A landscape with many valleys, sampled at points; each row gives a point and its height.
A ball rolls from a point to the lowest of its 2 nearest points, and stops where none of them is lower. Distance is the straight distance between rows; heights are no part of it.
k587 (h 2.87): 4.8,13.3,-28.1,10.0,4.5,20.8,11.8,-18.1,17.3,-2.3,3.9,15.7,-4.4,4.9,-42.5,-11.1,6.5,-6.6,-15.8,21.9,-10.2
k177 (h 4.26): 21.6,-8.2,-23.3,-11.0,5.3,0.2,18.3,-5.8,4.2,-14.0,-3.3,-5.6,6.6,23.1,3.3,-3.3,-1.8,11.2,-0.2,-17.1,21.6
k401 (h 1.59): 17.5,-0.2,-5.7,-18.2,-0.3,6.0,8.5,13.4,-24.9,-8.0,-18.5,25.8,26.4,36.1,9.1,4.0,6.6,-9.8,-17.4,3.6,42.5
k30 (h 3.12): 11.2,-3.6,1.8,8.4,11.6,-19.2,3.9,-5.8,23.4,10.2,37.8,25.0,-32.6,-19.3,5.1,6.3,0.5,14.5,-18.3,32.7,-37.1
k827 (h 2.01): -3.2,-19.4,10.3,22.8,46.1,-22.8,5.4,-11.4,2.5,17.9,18.5,30.5,-26.4,-4.5,-9.7,-12.4,-25.8,4.3,3.4,41.8,-28.2
k499 (h 4.17): -34.2,16.5,-0.4,5.7,-4.7,-17.3,-9.9,14.4,13.4,2.3,-5.3,22.6,-12.8,-28.5,16.1,-24.5,-9.9,16.2,-12.7,-8.4,19.2
k442 (h 2.32): -19.9,5.7,5.4,-11.8,-0.4,24.5,9.7,3.5,7.7,-16.1,16.2,14.6,23.4,22.6,10.9,4.5,-7.1,-7.3,14.2,-8.3,12.0
k294 (h 3.09): 16.6,2.5,11.8,-28.9,-19.6,-2.2,-1.1,14.0,13.1,-16.5,1.1,-13.7,20.7,17.0,-8.0,24.5,-27.6,-16.1,4.5,-23.9,-23.9
k164 (h 4.98): -37.1,21.6,-1.3,-16.4,2.5,-9.7,1.4,8.6,16.1,3.2,-28.5,-11.4,35.0,4.6,8.3,20.8,-8.2,1.0,19.9,9.2,13.7
k165 (h 3.22): -3.9,-7.8,-5.0,13.3,-13.2,-17.6,-0.7,-11.7,-7.2,2.5,-7.3,-8.3,-1.5,13.7,2.0,19.8,-12.6,40.0,-16.4,14.5,0.0
k432 (h 3.47): 54.7,-6.7,-19.7,-0.7,18.3,8.4,11.6,-27.5,28.3,-1.6,18.2,5.4,2.1,2.7,-2.7,11.0,4.1,-15.0,2.8,5.0,11.5
k391 (h 0.79): -16.1,7.5,-3.3,-17.3,-8.6,8.1,4.5,6.6,10.0,-19.7,-3.2,19.9,-2.9,-0.2,-15.3,21.9,42.1,-10.6,-25.2,0.6,22.9
k61 (h 4.54): 33.8,-0.1,2.2,4.5,-29.0,28.5,1.1,6.5,-20.8,-19.6,32.3,22.3,-0.3,41.3,-0.3,1.1,-10.4,-25.5,2.4,1.8,14.3
k488 (h 3.33): -32.1,3.2,-17.9,-17.5,17.9,10.3,8.1,2.9,6.7,-2.8,-1.5,5.7,8.7,-17.7,28.0,-12.7,27.4,11.7,14.5,-18.0,12.8
k537 (h 2.05): -11.9,-30.3,9.2,9.9,28.2,-5.7,5.8,-8.9,-11.7,24.3,21.4,25.2,12.5,-25.9,-3.0,-47.4,-14.6,27.3,-7.7,15.4,-4.2
k557 (h 2.09): 6.8,1.9,-42.9,-14.2,-31.2,2.7,3.2,-0.4,15.9,-21.8,15.9,6.6,1.8,22.5,-21.2,34.8,-16.1,8.0,4.7,2.2,-9.7
k337 (h 2.96): -37.2,-3.7,1.1,-0.8,45.0,-1.1,17.1,-2.4,3.9,-3.6,10.4,10.9,13.3,-17.5,7.6,-23.9,24.6,4.4,10.2,-14.7,-4.4
k361 (h 4.82): -19.1,17.1,-3.4,-31.8,-13.4,13.3,1.9,16.7,5.8,5.5,-19.4,-14.9,18.5,4.0,11.7,11.7,24.6,-3.6,14.5,7.1,14.1
k784 (h 5.17): -13.7,-18.9,16.1,9.4,-14.6,-17.4,-18.8,1.1,-19.2,23.3,5.1,-6.1,-26.1,-44.4,27.2,-5.2,8.2,14.3,-1.1,-2.0,-0.9
k484 (h 3.21): 53.2,3.3,-12.1,18.7,14.1,-8.0,6.9,-17.9,27.1,-7.8,-5.0,-9.5,-19.4,10.7,-16.9,9.2,-4.9,-3.7,-18.9,-1.5,-5.5
k319 (h 3.05): -31.1,-11.1,8.5,15.8,14.2,-5.4,-17.4,-5.3,-3.8,13.5,12.2,-11.8,-7.7,-52.4,0.3,-9.3,-1.7,-2.8,35.6,-11.7,15.3
k954 (h 4.08): 23.3,-8.5,-11.3,-16.3,-2.1,11.1,12.5,5.8,-19.0,-1.9,-27.3,-25.9,8.8,30.6,15.3,-7.0,13.3,-1.2,10.5,-12.2,35.1
k273 (h 4.37): 33.3,3.6,-26.4,-27.8,-35.8,-0.9,24.1,8.3,-27.3,-9.6,-3.3,-23.8,30.7,33.4,8.3,6.9,-19.8,-5.4,38.0,7.9,24.2
k815 (h 4.56): 20.8,-19.3,19.4,12.4,16.8,5.2,-7.4,-15.3,-1.5,20.1,11.9,6.6,-20.5,-37.7,16.3,-34.7,9.2,-4.1,-6.1,-2.1,-29.0
k814 (h 4.09): -8.5,-30.6,-5.9,-17.3,-16.6,7.7,-19.6,6.2,-17.5,10.1,3.2,-24.0,-19.2,9.4,6.1,22.3,-0.1,15.3,10.6,11.1,-25.0
k614 (h 3.42): 24.6,6.1,12.1,-38.6,-56.3,-15.5,13.3,17.1,0.9,3.7,-33.7,-11.5,20.5,13.4,-7.7,5.4,-9.7,-20.5,1.1,9.6,22.7
k327 (h 2.50): 19.4,3.5,-7.5,-7.4,-4.2,1.7,13.7,6.6,17.8,-10.7,14.1,34.7,-9.3,25.9,12.1,-21.1,-12.5,16.7,-30.4,7.7,-2.8
k8 (h 4.62): -33.4,24.5,-21.8,-10.6,-17.6,4.1,-3.9,11.6,-8.3,7.7,-21.5,-5.3,-2.2,-25.2,17.3,6.6,29.6,10.8,3.5,17.0,2.4
k704 (h 2.95): -3.3,14.4,-29.8,-1.0,35.3,7.6,11.8,-9.7,25.7,-17.2,11.5,8.8,4.6,-1.5,-4.0,5.5,11.6,4.8,7.5,1.4,-20.1
k113 (h 6.53): -3.8,-27.6,29.2,-28.7,-12.1,2.6,0.4,10.2,4.8,3.6,10.1,-32.7,1.4,3.5,8.0,7.9,9.1,-3.4,4.5,-23.2,3.6
k419 (h 2.56): 43.1,6.9,-18.3,-21.7,-8.4,-0.8,-3.3,20.0,-7.3,-27.4,17.9,-14.8,0.2,24.6,-13.3,24.9,21.0,-22.5,-10.1,-22.4,28.2
k87 (h 1.57): -10.4,10.0,-24.5,0.9,0.3,25.3,2.3,-8.6,7.5,-7.7,-1.2,15.9,10.6,23.8,4.8,-22.5,-27.8,-8.5,28.9,-8.4,16.8
k628 (h 5.98): 19.5,9.3,4.3,7.5,6.3,7.5,-3.3,11.5,-15.4,-12.8,11.1,-28.2,-17.5,12.3,32.8,17.1,23.3,11.1,-0.6,-11.7,-9.3
k532 (h 2.45): -40.7,-1.7,17.5,12.3,15.5,-7.1,-7.1,0.1,-12.0,15.2,-11.4,-3.5,-13.1,-48.4,-11.6,-17.4,26.0,-21.6,17.8,-18.2,8.2
k210 (h 3.41): -6.4,-12.3,-1.7,23.0,-6.3,4.7,10.1,-16.8,-12.2,-3.6,5.7,11.3,-6.8,21.1,4.5,14.8,9.8,18.0,-13.1,20.4,29.2
k986 (h 4.83): 11.4,-3.3,24.9,7.1,-6.3,36.8,-3.3,2.0,-8.6,-7.2,21.3,13.4,-8.2,21.5,4.5,-10.0,6.0,-23.4,-6.8,-2.9,6.7
k132 (h 1.60): -9.7,12.4,-29.5,-6.6,-47.3,-2.4,-4.3,4.1,21.3,-13.9,3.9,9.4,-19.1,12.4,-11.2,18.4,-25.8,-1.3,5.2,-3.1,14.7
k788 (h 3.54): 14.8,-24.2,16.3,-6.5,-22.7,-4.5,-18.0,5.0,-17.1,10.0,-5.6,-21.6,-10.1,29.8,17.3,18.8,-22.8,10.0,-1.0,3.1,-24.3
k782 (h 0.17): -29.2,8.6,12.3,17.5,-6.3,-34.4,-21.4,12.6,-19.4,22.4,-24.4,-6.5,-0.3,-57.6,-18.0,1.0,-5.9,4.9,1.4,8.7,-10.8
k842 (h 4.06): -13.7,26.0,20.0,32.0,26.5,-13.3,-3.9,7.9,0.1,-4.5,-7.3,13.5,-7.1,9.9,-7.1,-16.4,-12.1,6.5,-23.1,5.0,-29.0
k722 (h 1.44): 13.9,8.7,-3.5,29.2,17.2,-9.6,14.9,-27.1,12.1,14.2,3.4,0.1,29.1,-5.6,-12.4,-26.7,-25.0,25.4,-12.2,18.2,-7.1
k59 (h 2.41): -10.1,9.7,2.1,33.9,12.5,-4.1,-17.7,9.1,-4.7,4.9,29.5,-6.6,-3.8,-28.3,5.5,-29.6,-26.4,20.3,12.9,-3.7,-7.2
k353 (h 1.04): 1.8,-6.9,5.6,21.8,52.2,-9.6,13.7,-18.3,9.8,2.5,2.8,17.5,-15.3,-0.8,-5.9,-15.6,-1.8,0.6,-2.4,14.3,-12.9
k100 (h 4.47): -7.6,6.0,-14.9,26.5,10.0,13.7,-8.0,-17.7,3.0,0.5,-10.1,3.0,-12.3,3.2,-3.4,17.6,-5.1,-5.6,22.0,10.0,10.6
k389 (h 3.60): 9.0,0.8,-7.6,5.9,-0.1,38.6,-12.4,3.9,-23.1,-7.7,-20.0,5.8,-6.3,35.4,-25.3,0.9,-1.8,-34.7,0.4,3.7,2.4
k564 (h 3.86): 3.3,29.4,17.8,4.7,-28.5,13.9,-6.1,5.2,3.7,-0.6,-18.9,-14.0,-1.0,-4.7,-25.9,-1.7,11.7,-14.8,-34.1,-0.1,-10.1
k530 (h 3.96): 37.6,-26.5,-9.5,-2.8,9.2,16.6,-4.8,-22.2,-3.3,-9.6,4.6,8.2,5.2,34.3,-19.3,29.6,-22.3,-21.1,20.1,-1.2,5.4
k624 (h 6.28): 13.9,-8.5,23.8,-19.4,-1.8,16.1,2.5,15.2,-10.9,-16.2,18.6,-16.9,10.3,22.5,24.7,16.7,10.9,-7.1,2.9,-18.3,-0.8
k738 (h 5.16): -24.4,24.6,8.3,8.8,22.6,2.5,0.9,15.6,3.8,-12.6,15.2,17.8,-28.0,-21.6,12.6,-18.9,33.7,-12.0,-3.6,-13.1,-23.4
k887 (h 4.41): 50.3,-14.7,-32.0,-29.0,-10.6,-4.5,21.1,-4.6,-23.5,-18.0,-2.6,-16.3,28.6,27.9,3.9,3.2,-10.9,3.5,18.8,-14.9,14.9
k75 (h 1.12): 7.6,8.7,-8.4,7.9,-8.7,-15.0,-5.2,-6.6,10.9,7.3,-4.9,-15.6,18.1,-10.2,-6.8,-19.7,-26.3,32.1,-18.8,-5.5,-19.9
k157 (h 1.15): -11.9,-12.5,1.3,-31.3,-20.9,0.1,17.8,13.9,-16.7,-3.4,-22.3,13.1,22.5,34.7,13.1,2.9,-4.9,6.3,-2.4,5.8,34.9
k970 (h 1.54): -31.6,-21.1,-11.3,-22.7,-9.5,-4.3,16.5,4.5,-5.0,0.6,-10.6,-9.4,13.1,22.4,10.8,-2.8,2.0,29.0,-0.1,-5.5,27.1
k247 (h 0.98): 18.1,-15.8,1.4,-4.0,3.9,5.9,4.1,-20.5,-9.8,8.1,-5.5,-7.8,6.3,-21.4,4.0,17.3,32.0,3.8,-13.1,6.9,-9.0
k516 (h 3.43): -7.2,8.8,26.5,18.2,1.9,-9.0,-16.2,7.6,3.7,1.9,7.2,27.9,-0.4,3.0,23.1,-8.7,-24.5,11.5,-20.5,6.1,-16.7
k928 (h 2.47): -23.0,-18.0,9.7,1.8,48.5,-11.6,16.0,-0.2,0.5,13.5,31.6,10.0,8.7,-35.1,-8.9,-49.5,10.8,12.4,2.6,-1.3,-18.6
k170 (h 3.44): 21.0,17.1,-5.2,-0.7,-26.1,16.7,-7.5,1.4,15.1,-11.3,-18.9,-5.0,-21.3,10.4,-35.4,7.5,4.3,-32.9,-20.7,-8.9,13.9
k951 (h 3.36): -7.8,-12.8,31.6,9.1,19.0,-10.1,-9.9,0.2,-10.6,-6.6,-16.3,-2.0,-34.6,0.1,-2.8,29.4,23.1,-19.3,-10.8,-9.8,-8.5
k834 (h 2.10): 38.1,-1.7,-4.8,-21.2,-19.6,-14.8,21.7,3.8,8.7,-18.8,-7.1,46.9,9.7,26.1,13.9,-12.6,-25.0,1.6,-28.6,-8.9,16.4
k750 (h 3.81): 11.0,-13.1,10.0,19.8,18.7,-7.6,2.8,-13.4,12.1,-2.0,42.7,-11.5,-8.9,0.1,5.6,-2.2,-9.0,21.2,2.1,0.8,-22.3
k677 (h 5.14): -10.4,-7.4,2.9,-34.0,-9.2,-18.2,0.5,19.8,4.0,12.6,-35.3,-2.7,30.7,22.5,21.7,33.3,-12.9,7.3,23.6,25.1,7.6
k821 (h 3.99): 7.5,10.2,-12.2,23.4,-22.8,5.0,-11.0,-16.8,9.7,16.2,31.0,-18.0,-3.0,-38.9,0.7,-4.4,-1.6,20.6,2.6,5.2,-4.1
k758 (h 1.58): 25.0,-4.0,-22.4,-21.6,-41.9,-1.3,12.8,7.2,-12.1,-15.6,-14.4,15.2,1.9,29.0,-16.7,3.5,-14.1,-8.5,-16.6,-2.3,22.4
k956 (h 3.23): 3.9,5.4,-27.2,12.9,-1.0,40.2,-4.9,-7.9,-14.6,-5.0,-1.1,20.2,-12.3,19.8,-21.0,-3.6,13.3,-12.3,-6.4,20.0,-6.2
k600 (h 0.97): 1.5,7.1,-5.5,-10.3,-44.9,-15.1,1.2,10.4,11.3,-9.4,-20.7,4.4,-18.2,22.6,-9.2,1.1,-33.4,-11.0,-13.8,-14.2,15.1
k463 (h 1.66): -8.5,12.4,-19.7,34.4,29.5,0.2,-10.0,-0.5,7.2,2.3,3.2,3.9,-15.0,-1.9,0.5,-42.9,-32.7,15.3,12.0,1.7,-2.2
k713 (h 5.59): -10.7,19.4,-11.2,30.8,16.0,-13.2,15.4,-4.1,-5.4,-5.7,5.8,-17.0,-20.6,-16.9,10.3,-8.7,34.4,11.3,8.9,-13.5,-0.2
k477 (h 1.46): -34.0,-1.4,3.5,4.4,6.3,-18.6,-19.6,10.2,-14.6,17.6,-32.9,-24.6,-23.6,-35.5,-24.2,-11.5,9.7,-8.4,6.5,-8.8,-15.3
k697 (h 4.42): -16.1,22.1,-8.4,8.1,-16.0,-5.3,-6.8,1.3,0.3,5.2,-8.0,20.3,-11.2,-28.1,27.6,1.6,17.4,14.6,-17.6,8.8,-5.7
k179 (h 2.86): 40.2,-8.2,-2.5,-0.6,1.1,-8.1,1.8,-1.7,15.2,-21.9,12.9,-10.6,-16.9,20.4,-19.8,31.7,7.6,-9.2,-14.0,-18.0,19.2
k545 (h 3.28): -14.7,6.1,2.6,-9.4,-4.6,13.6,-12.7,16.9,-4.5,0.3,-19.5,7.5,-8.9,8.9,24.1,-28.7,-6.1,-1.6,-5.3,-17.6,-0.1
k246 (h 5.87): -8.3,8.7,16.5,23.4,29.4,-17.7,-17.6,-12.9,5.3,5.7,-19.8,28.3,-8.2,-26.5,12.7,9.0,-8.0,-10.6,3.8,4.8,-21.5
k725 (h 4.51): -26.5,-21.1,-18.5,-13.4,-11.5,9.5,-19.5,8.9,-8.3,6.4,8.0,-23.4,-29.3,-15.0,-10.0,-9.1,1.4,15.7,2.2,-7.7,-24.6
k116 (h 1.90): 18.8,-18.0,2.8,-8.3,54.5,1.9,16.3,-22.8,16.0,2.4,-9.8,18.4,7.8,-5.3,-5.0,-11.6,15.3,-7.3,-11.5,3.7,-17.8
k803 (h 1.49): -20.0,-36.7,11.1,-22.6,-1.0,-13.6,2.9,5.0,-16.3,22.4,-27.0,-23.5,12.0,2.5,10.0,-14.7,-2.5,30.9,-1.9,-3.2,6.3
k559 (h 2.65): 6.5,-20.4,10.1,-0.1,36.9,-15.4,23.3,-18.8,16.1,22.1,39.3,30.0,-22.6,-15.0,0.2,-1.0,-2.0,4.0,-1.3,45.3,-19.5
k707 (h 4.24): -24.6,5.6,7.5,-9.4,-8.9,6.2,-11.7,13.2,5.0,13.6,3.4,-48.7,23.0,-4.2,-6.7,0.7,-15.3,7.8,32.1,-0.8,-9.1
k638 (h 3.62): 9.4,-4.1,-6.0,10.1,-24.6,20.4,-0.3,-17.8,-3.6,9.5,9.8,25.8,5.4,1.9,25.5,11.2,0.0,7.1,-0.9,19.2,24.8
k791 (h 2.52): -9.6,-0.2,-37.7,-7.2,2.3,13.3,3.6,-15.5,19.0,-9.1,6.3,9.8,12.9,6.2,-30.4,17.3,-0.8,6.0,2.0,7.7,-8.2
k872 (h 4.63): -8.2,10.9,-3.6,4.9,-10.9,14.3,-18.0,3.1,-16.7,4.6,-22.8,-16.0,-7.7,22.0,0.9,26.1,-7.7,-10.7,20.1,20.4,2.4
k965 (h 3.04): -39.3,8.6,29.8,-12.3,-15.7,16.6,-5.3,11.4,8.3,5.3,4.5,8.1,17.7,-2.5,1.1,0.9,1.6,-17.9,-1.3,-5.1,7.5
k689 (h 3.84): -2.5,1.4,9.6,-18.4,-16.6,16.9,7.7,15.3,-12.1,9.8,-21.9,-21.0,13.9,24.5,23.8,-29.9,-4.6,-1.9,13.5,-17.3,19.5
k314 (h 3.88): -39.9,-13.2,19.8,24.2,13.3,-6.8,3.7,-6.8,-9.9,5.5,10.9,2.5,-5.4,-16.9,-30.2,-20.7,9.4,5.4,-9.1,-0.1,0.5
k58 (h 2.93): -25.0,26.0,-7.0,35.5,3.8,-2.1,-14.5,1.9,-14.3,10.8,18.1,-2.0,14.1,-41.7,-13.4,-14.8,-9.9,15.2,17.7,17.1,-13.5
k753 (h 5.76): -1.8,4.2,7.7,20.7,27.6,-15.2,11.0,1.5,-12.8,-10.7,1.9,-23.6,-11.7,13.4,31.2,-4.5,16.3,23.7,-2.0,-16.0,-1.9
k350 (h 3.89): -37.0,1.4,8.2,-25.2,-21.8,5.1,-12.1,15.5,16.9,16.0,-2.8,-35.4,5.9,-24.8,-20.0,-4.0,5.5,-10.1,17.4,-5.5,1.9
k328 (h 1.13): -22.6,-27.7,10.5,-17.9,9.9,-18.3,4.5,-1.7,1.9,15.5,-17.9,4.2,17.9,-28.3,-2.1,-31.0,0.0,28.0,-19.6,-15.9,3.0
k759 (h 1.61): -3.8,15.7,2.3,-8.1,28.2,-1.2,7.2,3.7,15.0,-23.4,0.5,17.3,11.8,-0.6,9.1,32.8,34.5,-9.5,-6.6,-4.3,24.4
k958 (h 5.44): -22.2,20.4,-9.7,25.1,16.4,-25.2,15.7,6.9,7.3,-0.8,23.4,13.6,-36.0,-38.0,4.7,-22.7,34.1,-2.2,9.2,-7.0,-0.5
k675 (h 5.64): -26.2,-10.5,23.8,38.9,31.4,-40.0,-9.1,-8.8,-17.3,13.8,-11.6,11.7,-15.5,-31.9,-0.1,5.8,-4.7,-4.4,19.6,-3.9,-3.9
k322 (h 4.19): 24.4,7.5,-14.9,-2.8,-47.4,11.1,9.4,-5.9,-12.2,4.7,3.8,-20.9,25.2,19.8,9.4,16.4,-16.6,12.9,16.0,12.3,12.2
k901 (h 4.22): 22.6,-19.8,-27.7,9.9,15.5,15.0,-9.0,-20.0,-13.7,-2.5,1.7,-0.7,-8.5,19.8,0.3,40.2,7.0,0.2,19.6,11.8,10.0
k268 (h 3.15): 29.8,10.9,5.5,7.2,2.0,8.8,2.5,-2.8,31.7,-24.5,6.4,7.4,-22.2,19.4,-24.9,12.1,2.0,-40.1,-13.4,-15.3,28.7
k739 (h 2.90): 6.1,-12.9,2.8,3.3,-20.5,-1.4,-5.8,0.3,-4.0,0.8,6.5,21.2,2.3,20.0,7.7,-2.1,-25.9,23.0,-24.7,9.0,-22.3
k467 (h 5.54): 29.5,5.9,8.3,-52.0,-5.7,-13.7,1.5,36.6,-14.5,-7.3,-40.1,4.7,26.5,26.1,17.4,-0.8,-8.7,-43.1,20.8,-1.2,24.9
k684 (h 0.54): -4.9,2.6,-21.2,11.3,40.2,14.9,1.2,-8.2,10.6,-4.2,-19.5,17.8,-1.1,23.6,2.8,-28.5,-25.8,-3.4,14.3,-7.1,-6.9
k521 (h 3.97): -30.6,37.8,-0.6,28.1,-21.8,5.8,-7.2,1.4,6.5,4.5,7.1,3.6,-2.0,-25.9,6.7,-21.3,-0.1,6.0,-2.2,3.9,28.1
k599 (h 3.46): -18.3,-3.5,-12.4,6.2,27.9,-17.0,-4.0,-9.3,30.4,-9.1,30.4,0.8,-1.4,-20.2,-1.1,11.0,-8.5,20.4,13.6,-1.5,-21.1
k292 (h 2.40): 14.4,8.7,5.5,-24.9,-33.2,-10.3,-3.5,15.6,15.3,3.1,-6.8,-51.1,11.2,5.0,-4.5,16.6,-11.7,4.8,4.2,-12.9,-25.1
k844 (h 3.98): 37.7,6.1,-5.5,-2.7,-13.9,20.9,8.4,-6.5,-11.7,-6.6,20.3,-6.3,40.1,22.8,19.6,20.3,-5.8,6.3,7.3,7.7,-10.0
k220 (h 4.30): -31.4,29.2,5.8,-0.2,-0.7,-1.8,-4.8,14.9,-8.3,-3.6,-27.3,-14.0,8.3,-8.5,-18.6,1.7,19.3,0.3,-21.5,1.9,-22.7
k64 (h 4.73): -41.3,36.5,13.5,13.6,16.0,-14.5,-3.8,17.7,4.4,-6.9,-6.7,9.1,0.1,-33.5,-9.2,-15.8,17.7,-8.2,-9.9,-11.1,-24.9
k981 (h 1.63): 21.4,20.4,-2.9,5.1,-29.1,-6.0,-2.3,-3.8,20.8,-8.9,12.3,-28.1,-1.2,-3.6,-5.0,6.2,-11.5,14.0,-16.6,-16.8,-17.4
k285 (h 3.59): 28.1,-14.0,10.8,-20.4,-9.1,3.6,-0.2,-8.7,13.6,-17.0,0.6,12.9,10.8,18.3,-13.3,22.0,-22.7,-30.9,5.8,-18.2,0.3
k97 (h 4.20): 17.6,-1.7,14.0,-7.8,-24.7,7.2,-16.4,19.8,-18.1,17.4,-29.6,-40.8,-12.6,22.9,6.0,13.5,3.4,-5.6,8.6,20.2,-12.7
k323 (h 3.73): 30.7,0.9,-23.3,22.8,-5.0,12.1,4.0,-35.0,26.0,11.4,17.5,-0.5,-5.5,-19.7,-0.8,9.1,0.9,3.7,11.7,13.2,7.3
k479 (h 2.36): 9.1,-2.5,16.3,-0.8,45.9,4.1,14.5,-13.2,9.1,-12.7,-2.8,3.0,29.4,4.1,10.4,14.5,19.1,-1.8,4.7,-6.6,0.6
k809 (h 2.31): 45.7,18.1,-19.5,-32.2,-12.3,-16.6,1.8,23.8,-16.7,-30.0,14.7,5.7,29.6,26.5,6.2,21.9,-3.8,-24.2,-0.3,-16.0,26.6
k13 (h 2.39): -5.9,-15.9,2.5,-16.6,18.0,13.6,6.9,5.3,5.8,-5.1,-8.5,7.6,-7.4,13.0,-9.0,-22.1,9.7,-8.3,-14.4,-25.8,-3.5
k431 (h 3.31): -14.6,33.7,7.8,34.4,0.2,9.6,-8.2,-13.3,-0.6,9.4,0.1,0.9,23.5,-17.0,-8.6,-7.4,-5.2,-1.8,-1.4,19.0,-15.4
k381 (h 2.06): -12.3,-5.1,-4.9,-1.4,-2.5,-5.1,7.5,-15.4,-11.5,10.5,-5.5,8.8,-15.4,-46.3,-7.1,5.0,46.2,0.2,-10.0,1.4,-22.5
k512 (h 2.18): 21.1,-9.5,9.4,0.8,27.9,-3.6,-3.5,-9.0,-0.5,-15.6,2.1,5.4,-8.1,-7.9,-5.5,41.3,35.2,-13.5,-15.5,3.7,-17.3
k522 (h 6.69): -3.6,-17.3,18.5,-10.0,-9.2,4.2,7.0,-14.3,18.5,-1.0,17.2,-12.6,7.5,-5.7,-17.6,7.6,3.9,-5.8,-9.3,-17.4,5.2
k603 (h 3.61): -27.3,-5.4,13.2,21.3,2.2,2.6,10.7,-12.0,-20.3,4.8,-0.9,-6.6,-3.6,0.9,-7.3,7.3,27.8,7.7,2.2,7.3,12.9
k333 (h 4.23): 19.3,-7.4,6.5,26.5,-6.1,1.0,-0.4,-24.1,1.5,26.2,32.4,0.0,-15.2,-46.0,-3.8,-20.1,13.7,5.8,-8.7,16.7,-17.3
k239 (h 4.18): -35.2,-11.8,-9.4,-31.9,-15.0,1.1,-18.7,19.2,3.4,18.3,-27.0,-22.1,-9.5,-4.5,-11.4,-13.6,-8.5,1.5,12.8,-3.1,-5.2
k886 (h 4.27): -13.1,16.3,42.7,26.6,16.3,-7.1,0.0,8.1,-11.0,-8.3,-17.1,-6.9,-10.7,11.9,1.5,3.8,13.1,-8.1,-19.8,-12.1,-10.0
k786 (h 3.82): -4.3,18.5,11.5,30.2,-20.8,6.1,-3.6,-20.3,14.4,11.8,-2.5,14.1,3.4,-15.9,18.5,1.3,-4.1,-4.4,0.1,10.8,35.4
k635 (h 4.25): 18.4,-3.1,4.6,-11.1,-39.4,16.0,2.6,14.6,-24.4,-16.8,-1.7,1.5,-10.6,43.2,-4.1,-6.2,-31.5,-29.6,20.4,-9.5,9.8
k330 (h 1.73): -4.2,-12.3,-16.0,22.0,30.6,-18.0,7.2,-13.4,0.6,20.2,10.4,14.2,8.2,-22.2,-27.2,-41.0,-31.4,34.1,-8.2,29.0,-5.7
k114 (h 3.66): 15.3,16.8,4.4,18.4,0.1,27.0,-0.3,-18.0,1.1,1.2,14.2,12.7,31.8,9.3,4.4,-0.9,-11.2,-1.4,-1.8,18.9,-18.1
k961 (h 4.91): -13.8,-34.6,18.0,10.3,17.9,-15.9,-7.5,-6.6,-10.5,12.3,9.0,17.0,-31.5,-30.9,18.7,-15.3,11.9,12.0,-9.3,-7.2,-16.3
k252 (h 3.00): 24.4,2.2,4.9,-29.9,-53.2,0.1,4.4,13.2,-1.5,7.7,-9.6,-32.9,13.3,10.9,-19.9,18.8,-0.8,-9.1,-5.1,8.6,-7.1
k193 (h 3.48): 14.3,-11.9,22.0,13.5,6.5,-19.8,9.0,-6.1,26.2,6.0,57.1,-5.4,-33.4,-21.9,-5.8,-9.9,-4.7,16.4,-19.5,7.9,-20.6
k161 (h 1.98): 26.2,21.0,-5.6,-18.3,-4.0,5.5,-9.3,25.5,-24.6,-17.8,7.6,6.7,28.6,36.1,19.4,23.1,14.2,-21.0,-9.1,4.7,32.6
k481 (h 5.35): 25.7,-10.0,1.9,-42.4,-2.4,-12.6,-6.2,17.1,-11.6,0.1,-32.5,-1.5,22.3,27.4,20.9,33.8,-16.9,-26.5,35.2,8.0,12.8
k260 (h 3.90): 12.0,-0.7,-0.7,-11.5,-7.9,24.6,-8.0,18.1,-22.9,-21.0,-6.9,11.1,1.0,45.8,-16.9,11.5,-11.3,-50.2,17.9,-8.4,22.9
k720 (h 3.49): -18.8,-12.0,-4.8,-10.2,-10.6,4.4,-16.9,0.0,4.1,23.5,-1.6,-29.6,-7.0,-47.5,-0.5,-22.7,2.8,0.8,17.7,-16.9,10.8
k358 (h 1.62): -15.9,-2.7,-16.5,-13.3,12.2,4.1,9.1,3.9,18.4,-14.3,-2.8,15.5,-20.9,-2.4,-24.1,-6.7,29.0,-1.2,-26.3,-8.7,-2.0
k387 (h 5.42): -27.4,-10.7,33.2,26.5,2.9,-39.4,-16.1,9.7,-27.9,15.9,-0.1,-10.7,-17.7,-30.5,18.3,14.5,-2.8,15.3,13.2,-2.0,-3.1
k968 (h 0.71): -4.3,-13.2,-4.3,-12.6,11.1,-8.7,7.7,-5.2,17.8,7.8,0.1,-3.4,26.7,-15.0,-6.8,-36.4,-23.6,19.3,-4.2,-23.4,-4.6
k931 (h 6.16): 18.7,-10.1,5.7,0.8,24.8,5.0,-22.8,-10.1,-5.9,7.5,-29.8,7.6,-11.3,-10.3,14.6,9.3,0.0,-11.5,-3.7,-5.0,-35.6

Where does a ball stop that starts at each point below?
k273 | k684
k488 | k968
k713 | k157
k815 | k157
k887 | k391
k481 | k210

Call two points neighbours if one is among the 2 nearest of the other. Go from one point of each pair to the other, from neighbour to neighbour, staying as low as possible. Name the highest point that can't be avoided.
k353 and k600 | k750
k782 and k788 | k725
k210 and k782 | k314
